Points on a hilly landscape, in no order, each with its height.
A ball rolls from a point to the lowest of its 2 nearest points, and stops where none of them is lower. Distance is the straight distance between rows; heights are no part of it.
zul (h 52.0): [  5 -18  21  -6 -37 -29 -17 -15  -5 -19 -13  30   8 -20 -14  18  -4 -19
  10  -7 -19]
Dig (h 66.6): [ 24 -17 -17  28  -1   9  -3 -15 -14   0 -21  21  11  23  -7  10   5   2
  13 -26  22]
zuvom (h 45.3): [-20   8   9 -21 -31 -21 -36 -34  -9 -34   2  12  -2  15  12  14   4  -1
 -13  -1 -38]
tegar (h 27.6): [-31 -22   5 -19  48  25   2  21  14  22  12  15 -12  -9 -15  20  -6   8
 -15   3   6]
faz (h 65.4): [ 22 -21   2 -23 -30   5  -3 -11 -23 -11  -2  -5 -16  25  -7   0  -9  13
 -14   9  36]
mib (h 64.4): [ -6  11   7 -13   0 -19  19  31  -9  15  18  -8   1 -24 -16  25  24  18
 -15  -4 -32]
Tolu (h 16.5): [ -2  -9  16 -17  24  24  11  12 -16  17  14   4  18  -6   9   5  -3   7
 -36  24  11]
rodo (h 28.9): [  4  -6  13 -10 -12   4 -12  31  12   9  27   6  16 -10  15  11  -7  18
 -21  -2 -26]
puna (h 58.5): [ 11  12  24 -27 -26 -19   2 -29 -16 -30 -11  -6   6 -10  -1   6  -2 -10
 -32  22 -32]
Dut (h 47.3): [ 16   0  26   2 -32   2  -8   0 -13 -27 -33  -2  -5 -34 -27 -12  15 -12
  18   2   9]
kuzoz (h 64.0): [ 39 -20  -2  -5   9  -9  16   2   0  24   4   8 -32   9  27 -27  -4  12
  38 -30   6]
Zap (h 33.9): [ 18  -2 -13  24 -23   3   8   4  25  -2 -11   8  -6 -33 -13  -2  -3  -7
  14 -18  -9]
Zup (h 77.6): [ 23  -6 -21  10  -4  29   7  14  14  13   5  24 -15  -7  16 -12 -14  18
  15 -14  20]
lerik (h 49.3): [-15 -13  -8 -10 -14 -26   6  24  -1  36  15  27   1 -24  -9   4 -20  -5
  29 -14   4]
maboz (h 74.1): [ -7 -29   1   5 -22   7  -8 -13 -13  -5   7  26   2  23  23   9 -10 -17
  18   3  30]
zuka (h 45.2): [-15   0 -19   2  16  -7  -6  32  20  30  20  30  -5 -13  -3   3 -17  13
  18 -30   4]
bep (h 48.6): [  4  11 -28 -11  16   9  14  -2  10   1 -19  -3 -24 -10 -21  -4 -15  14
  -7   3  36]
ges (h 71.2): [ 20 -15 -17  -4 -20  11  -7  24 -10 -17  17  10 -14   2  18  19   2  -4
  32 -16   4]
nim (h 41.7): [-11  24  32 -14 -16 -26 -17 -24 -17 -17  20  -1  17  24  23   6  13   7
 -18  14 -34]
zon (h 53.0): [  9  32  -8   3  14   3   2  -6   9   0 -32  11 -23 -34 -31 -31 -18  12
   2 -18  29]
dakem (h 61.6): [-11  17  -1 -11  14 -33  17  16   1  20 -16 -13  13 -25 -37  16  11  14
   0  -5 -18]
tufor (h 55.5): [  7 -30  21  -4 -41 -38  -8 -11   5  14   7  30 -13 -17 -21 -13 -13 -12
  23 -17  -9]
mano (h 74.0): [  2 -14 -23   6 -16  -9   2  23  18   0   6  -2 -35   1   2   6  10  10
  50 -20   4]
Pev (h 36.4): [-12   2  36 -18  -6  -4 -12   1 -30  -9  11   3  20  18  13  22  20  17
 -31  17 -12]
Ner (h 61.8): [-32  32 -22   5  32 -19   3 -10  15  -9 -13   4 -17 -17 -20   1  -4  -9
  13   4  15]
bem (h 56.2): [  3  16  16  -6 -24 -14  16  -7  -6 -19  -2 -16  -2 -24  -2  11  20  -7
  -6  27 -21]
bito (h 46.7): [  2  37  -9   2   6  23   3  13  -2   5   8 -28  19  12  35 -31 -13   8
 -30  15  10]
sideg (h 35.0): [  5 -15  14 -12 -14   4   8  32 -11   5 -11  29   7  -8  -4  17   6  26
  16 -11   2]
petor (h 76.3): [-16   4   2  19 -24  -8  -9 -22 -16 -12  -5   8  20   4  15   2  -9 -32
   2  13  19]
sekup (h 70.5): [  2 -33 -16   6  14  29   4   2 -20   4  -7  24  -2  38  11   9  -8  -4
  12 -13  38]
timob (h 42.9): [ -6  10 -27 -10  31   7  21   5   1  -4  -5 -21   2 -11  -6  12  -4  -1
 -16  15  11]
lom (h 48.7): [ -7 -13   5 -27 -37 -20 -31 -44  -9 -24  -2  29 -22  -5 -12  13  -7 -11
   0 -17 -26]
nuzir (h 60.2): [ 24 -10  -4   0   9 -12  18  -7 -12  16 -17  14 -33  -9 -17 -18   2   7
  40 -30  11]
riv (h 41.5): [  7  41  -8 -11  38  23  26   8  10   3   5 -18  21  19  22 -34 -11   7
 -11  22 -17]
Bav (h 48.8): [-13  -1  -3  -6  55  52  -4  23  12   7  11 -38 -15  14   9   2  -5 -22
 -24  15 -21]
zutu (h 58.8): [ 36 -32   2  -9 -30 -34  -7 -13   7  10  10   2 -30   1  -1 -28 -18 -11
  34 -23  -5]
vuzep (h 49.7): [ -1  13  12 -14  18  16  16  16 -11 -12  21 -41  16  34  22 -10  14  -6
  20  34 -28]
kul (h 78.9): [-11  -7  16  35   1  -8 -19 -28  10  -2 -35  12   7 -21 -35 -25  13 -12
   9  -8  13]
Tusom (h 53.5): [ 37 -24   2   9 -28  -3  12 -14  -6 -24  -7   0 -33 -18 -32  -5  11 -21
  23 -25  -9]
Depa (h 13.0): [-14   8  32   2  14   6  20  -7 -18   5  20 -11  42  73  21 -14   2 -12
   6  17 -25]
rab (h 26.7): [-12  23 -11   7  20  11  31 -11  -6  -2 -16 -27  34  28  22 -13 -15 -20
 -16  20  12]
nek (h 64.3): [-19  18 -22  24   7 -13   2 -28  -5   1  14  -5 -12 -21  -6   3   9 -25
   5   5  20]
Guza (h 34.4): [-38  15  -3  -3  27  17   6  32  23  -2  -4   7 -20  -6   2  24  18  12
  23  -6  -5]
Fugid (h 53.7): [-15  16  15   8   5  -7  15 -19   6  13 -14   5 -10 -17 -14  -2  18  27
 -16  16  15]
pubi (h 56.7): [ 27 -11  -2  13   6   0  12  -8 -16  -4  -9   4 -29 -28 -36 -29  13 -29
  39 -36   9]
temod (h 38.1): [-11  -9  16 -11  19  22 -22  29  26  26  25 -20   7   2  17  -8  -7   7
 -23  12 -24]
Tifef (h 10.5): [-24 -22  -7  -7  14  -6  10  15  22  15  21   0  -7 -11  -6  29   1   1
  -5  11  -8]
sati (h 54.6): [-11   1   0  -9  58  23  12  12  13  16  38 -26   8  18   9 -10 -10 -20
  -8  22 -36]
Pati (h 26.4): [ -6 -21   1 -21  20  -8  29  11   8   1  15 -20  20   0   6  25  -4 -15
  -4  33 -25]
kal (h 28.2): [-26 -20  39  -5  11  14   3   3 -12   3   4  -5  23  43  19  18  11  -3
 -28  20 -15]
zuge (h 67.6): [ 29 -29 -11 -10   6  21   2  21  -7   5  18  -3 -30  25  21  -4   0  13
  38 -24  10]
sunef (h 63.6): [ 30 -18  12  16  -2 -11  -9 -26 -15   9 -24  22  -3  13  -7 -21   8  10
  39 -23  20]
benov (h 50.4): [ 10  17  18   7 -15  -4   3 -11  -9  -1 -32  -9   7 -28 -19 -12   6  11
  -5  15  18]
Vezi (h 27.7): [  5  -3  -8  10 -34 -19 -12  -1  28  -7   1  -4   9 -12  -1   9  -5  -7
   2   4 -17]
Fam (h 53.6): [ 20  26  17  -9  -8  -5  25  -4  -8 -23   5 -30  12  12  10  -4  22   1
  10  30 -40]
val (h 45.8): [  8 -17 -23  17   1  16  12   8  11 -11  -1   2   4   7   2  37  15   7
 -10  -6 -13]
dak (h 28.0): [ 12  -3 -21 -10 -37  -2 -34  -9 -16 -22  31  15 -16  14  20   4 -14  -9
  -9 -20  -7]
Bik (h 34.0): [  2  -1  -7  -3  -7 -27   4   4   7  -5   9  -8  37 -10  14  16 -10 -17
   5  18 -30]
ril (h 18.7): [ -8  34  -7  21  10  -9   6 -26   3   7 -14 -22  18  -3   4 -27  -9 -10
 -15  18  12]
Kom (h 39.8): [  3   4 -14  16  -1  12  16   5  18 -10 -29   8  13 -18   3  13  -4   5
   6   4   2]
mim (h 50.1): [ 14  -7 -10  25  -4  -8   5 -21  -2 -10 -13  -8  10  -4 -19  21  19   1
 -16 -12 -15]
nolis (h 30.2): [  0  -5 -16  20   3  23 -24  12  -1   9  15   9   0  29  16   1   6  18
   1 -27  17]
raruf (h 32.2): [ -7   8  11 -17   8   6  -1  23 -21  20  13  17  21 -30  11   2 -11   9
  -2  10  20]
zufof (h 74.2): [  6 -17 -28   1  38  29   1  11  14   9  -6  28 -13  22  13  -5 -18   4
  21 -22  28]
zoku (h 18.8): [-21   7  10  13  17  30 -15  10   7  14  -6  10  14  30  22  -5   8  27
 -21  -1  18]
Sidiz (h 35.7): [ -7 -10  -6  -5  -1  12  12   3  -2 -12   9 -26   7  14  15  15   1 -16
 -21  27   2]
monis (h 59.4): [-34  59   0   1  39 -16  -2 -13  21 -22 -22  10 -20   3   0 -12   7  12
  -3  14   5]
pono (h 77.7): [ -6  -3   4  26 -16 -15 -21 -33  -3 -14 -31  -8  22  -3 -15 -21  -6 -39
  -9   3  21]
kiz (h 31.3): [-19 -10  20 -15  52  35   3  10   9  25   3  -3   2  15   1  -2  -7   7
 -45  17   0]
sufak (h 44.8): [-15  14  -9  -4  19  -4  -7  30  -7   5  34  -8  19 -16  17  22  10  -6
   6  -2 -26]
Bere (h 42.8): [ 23  -8  14 -18 -34 -10  -5  11 -27 -17 -20  14  -6 -16  -9   8   2   7
  26  -7  11]
Mimaf (h 68.2): [ 22 -34  -6  -2 -22  -7  -1  -9  19  17  -8  22   2  10  -5  -9 -26  14
   5   2  21]
fon (h 10.1): [  9  25  -6  27 -26   0   2 -27   1  -2  10 -17  17   2  18 -19  -8 -21
 -33  15  -2]
pak (h 51.0): [ -2  26 -10  -3   5  16 -12   7 -15   9   5 -17  -2  -4  10 -19  -3  19
 -19   8  36]
kekor (h 56.3): [  0  25  -7   7   4  -8  21   9  13  18 -20  15 -17 -39 -34  -9  -3  16
  -7 -21  -3]
tari (h 76.4): [  3  -5 -33  14  -6  18  -1   4  23  -8   6 -19 -29  11   3   6   4   6
  11  -6  18]
bim (h 66.0): [ 17 -27  19  18 -23 -20 -29 -34  -9 -12 -15   5 -10  11 -25 -19  12 -15
  16 -26  13]
Kuz (h 60.7): [ 13  -2   9  -8 -31 -26 -11 -20  -4 -16 -21 -33   9   7 -16   3   2   8
 -30  19  -3]
Poza (h 65.5): [ 21 -37  -4   2 -36 -17 -17 -26   3  -9 -16  10  -5  26  -9   8 -11  -1
   8  -8  11]
med (h 56.9): [-37  34   3   2  27  -8  -3 -14  18   9  -6 -14 -12   9   5 -13  10  22
  -8  23  19]
fisav (h 19.2): [ 11  24 -15   3 -34 -10 -28 -17 -11 -16  32 -20  -1  -2  22  -5  -4 -16
 -31  -3 -14]
fis (h 34.5): [-23  22   3 -10  43  37  21   8   1   5  -4 -31  10  31  24 -26 -14 -17
 -19  29   7]
Voduv (h 22.7): [-11 -11   4 -11  21  24   9  31  14   9 -20  28 -14  -1  -5  13   8  31
  18 -12  13]
Sobu (h 41.8): [ -2  -7   6 -11 -18 -28 -13   3 -28   6  22  20   9 -26  -4   8 -10  -7
   7   1  13]
gava (h 5.6): [-17  27  11  15  32   1   0  -5  15  14  -9  11  30  21  18  -4   8  28
 -15   5 -11]
sul (h 45.0): [ -8  10   8 -20  19  12 -17  28   5   4  20 -46  25  21  23  -9  -1   4
  -4  24 -16]
nuku (h 18.0): [-13  10  27  10  22  -5  16 -17 -17  15   6  -3  40  39  16  -5  12   9
 -22  19 -15]
Nafur (h 66.9): [  4  -4 -18  22 -23   2   3 -23 -14  -4  35   9 -23 -17   4   4   6 -25
   1  -6  15]
rup (h 59.0): [ -5   7   7  12 -15 -29   5  15   7  20 -18  -4   5 -43 -43  -8   2  -5
  -2 -23 -19]
bugi (h 62.7): [ 15 -16   3 -11 -37  -3   0 -23 -15 -32 -15 -12 -18  11 -11  18  10   0
 -21  11   7]
divud (h 38.0): [-20   6 -23  17  12   2 -22  14  10  13  22   8  11  -3  17  11   4   7
  13 -13   3]
Vun (h 50.7): [ 28  -5   5   8 -35  -8  -9  -5  -5 -25  -2 -13 -11 -32 -38  -5  11 -15
 -13 -23 -23]
zipel (h 17.8): [ 12  -7 -16 -10 -30 -12 -31  19   6  -2  37  -3  -7  -7   8  11   0  16
  -3 -20 -15]
tig (h 42.3): [-25   8 -12 -11  52  39   1  28  23 -11  -8 -17 -21   5   6  14   1  -5
  -3   3  -6]
fid (h 80.3): [  7 -17   7  13   7  -7  15 -10   4   4 -42  26   0 -29 -43 -16  -5 -13
  21 -19  15]

Where does a ball stop that starts at each point below?
bugi -> zipel
nuzir -> Voduv
nek -> Voduv

Call two points neighbours if one is among the 2 nearest of the other. Go from one point of each pair to the other, from neighbour to neighbour, staying as low as possible. Name the highest point that can't be avoided.
Tolu and Vezi -> Bik
gava and Depa -> nuku
fon and zipel -> dak
Tolu and Tifef -> kiz
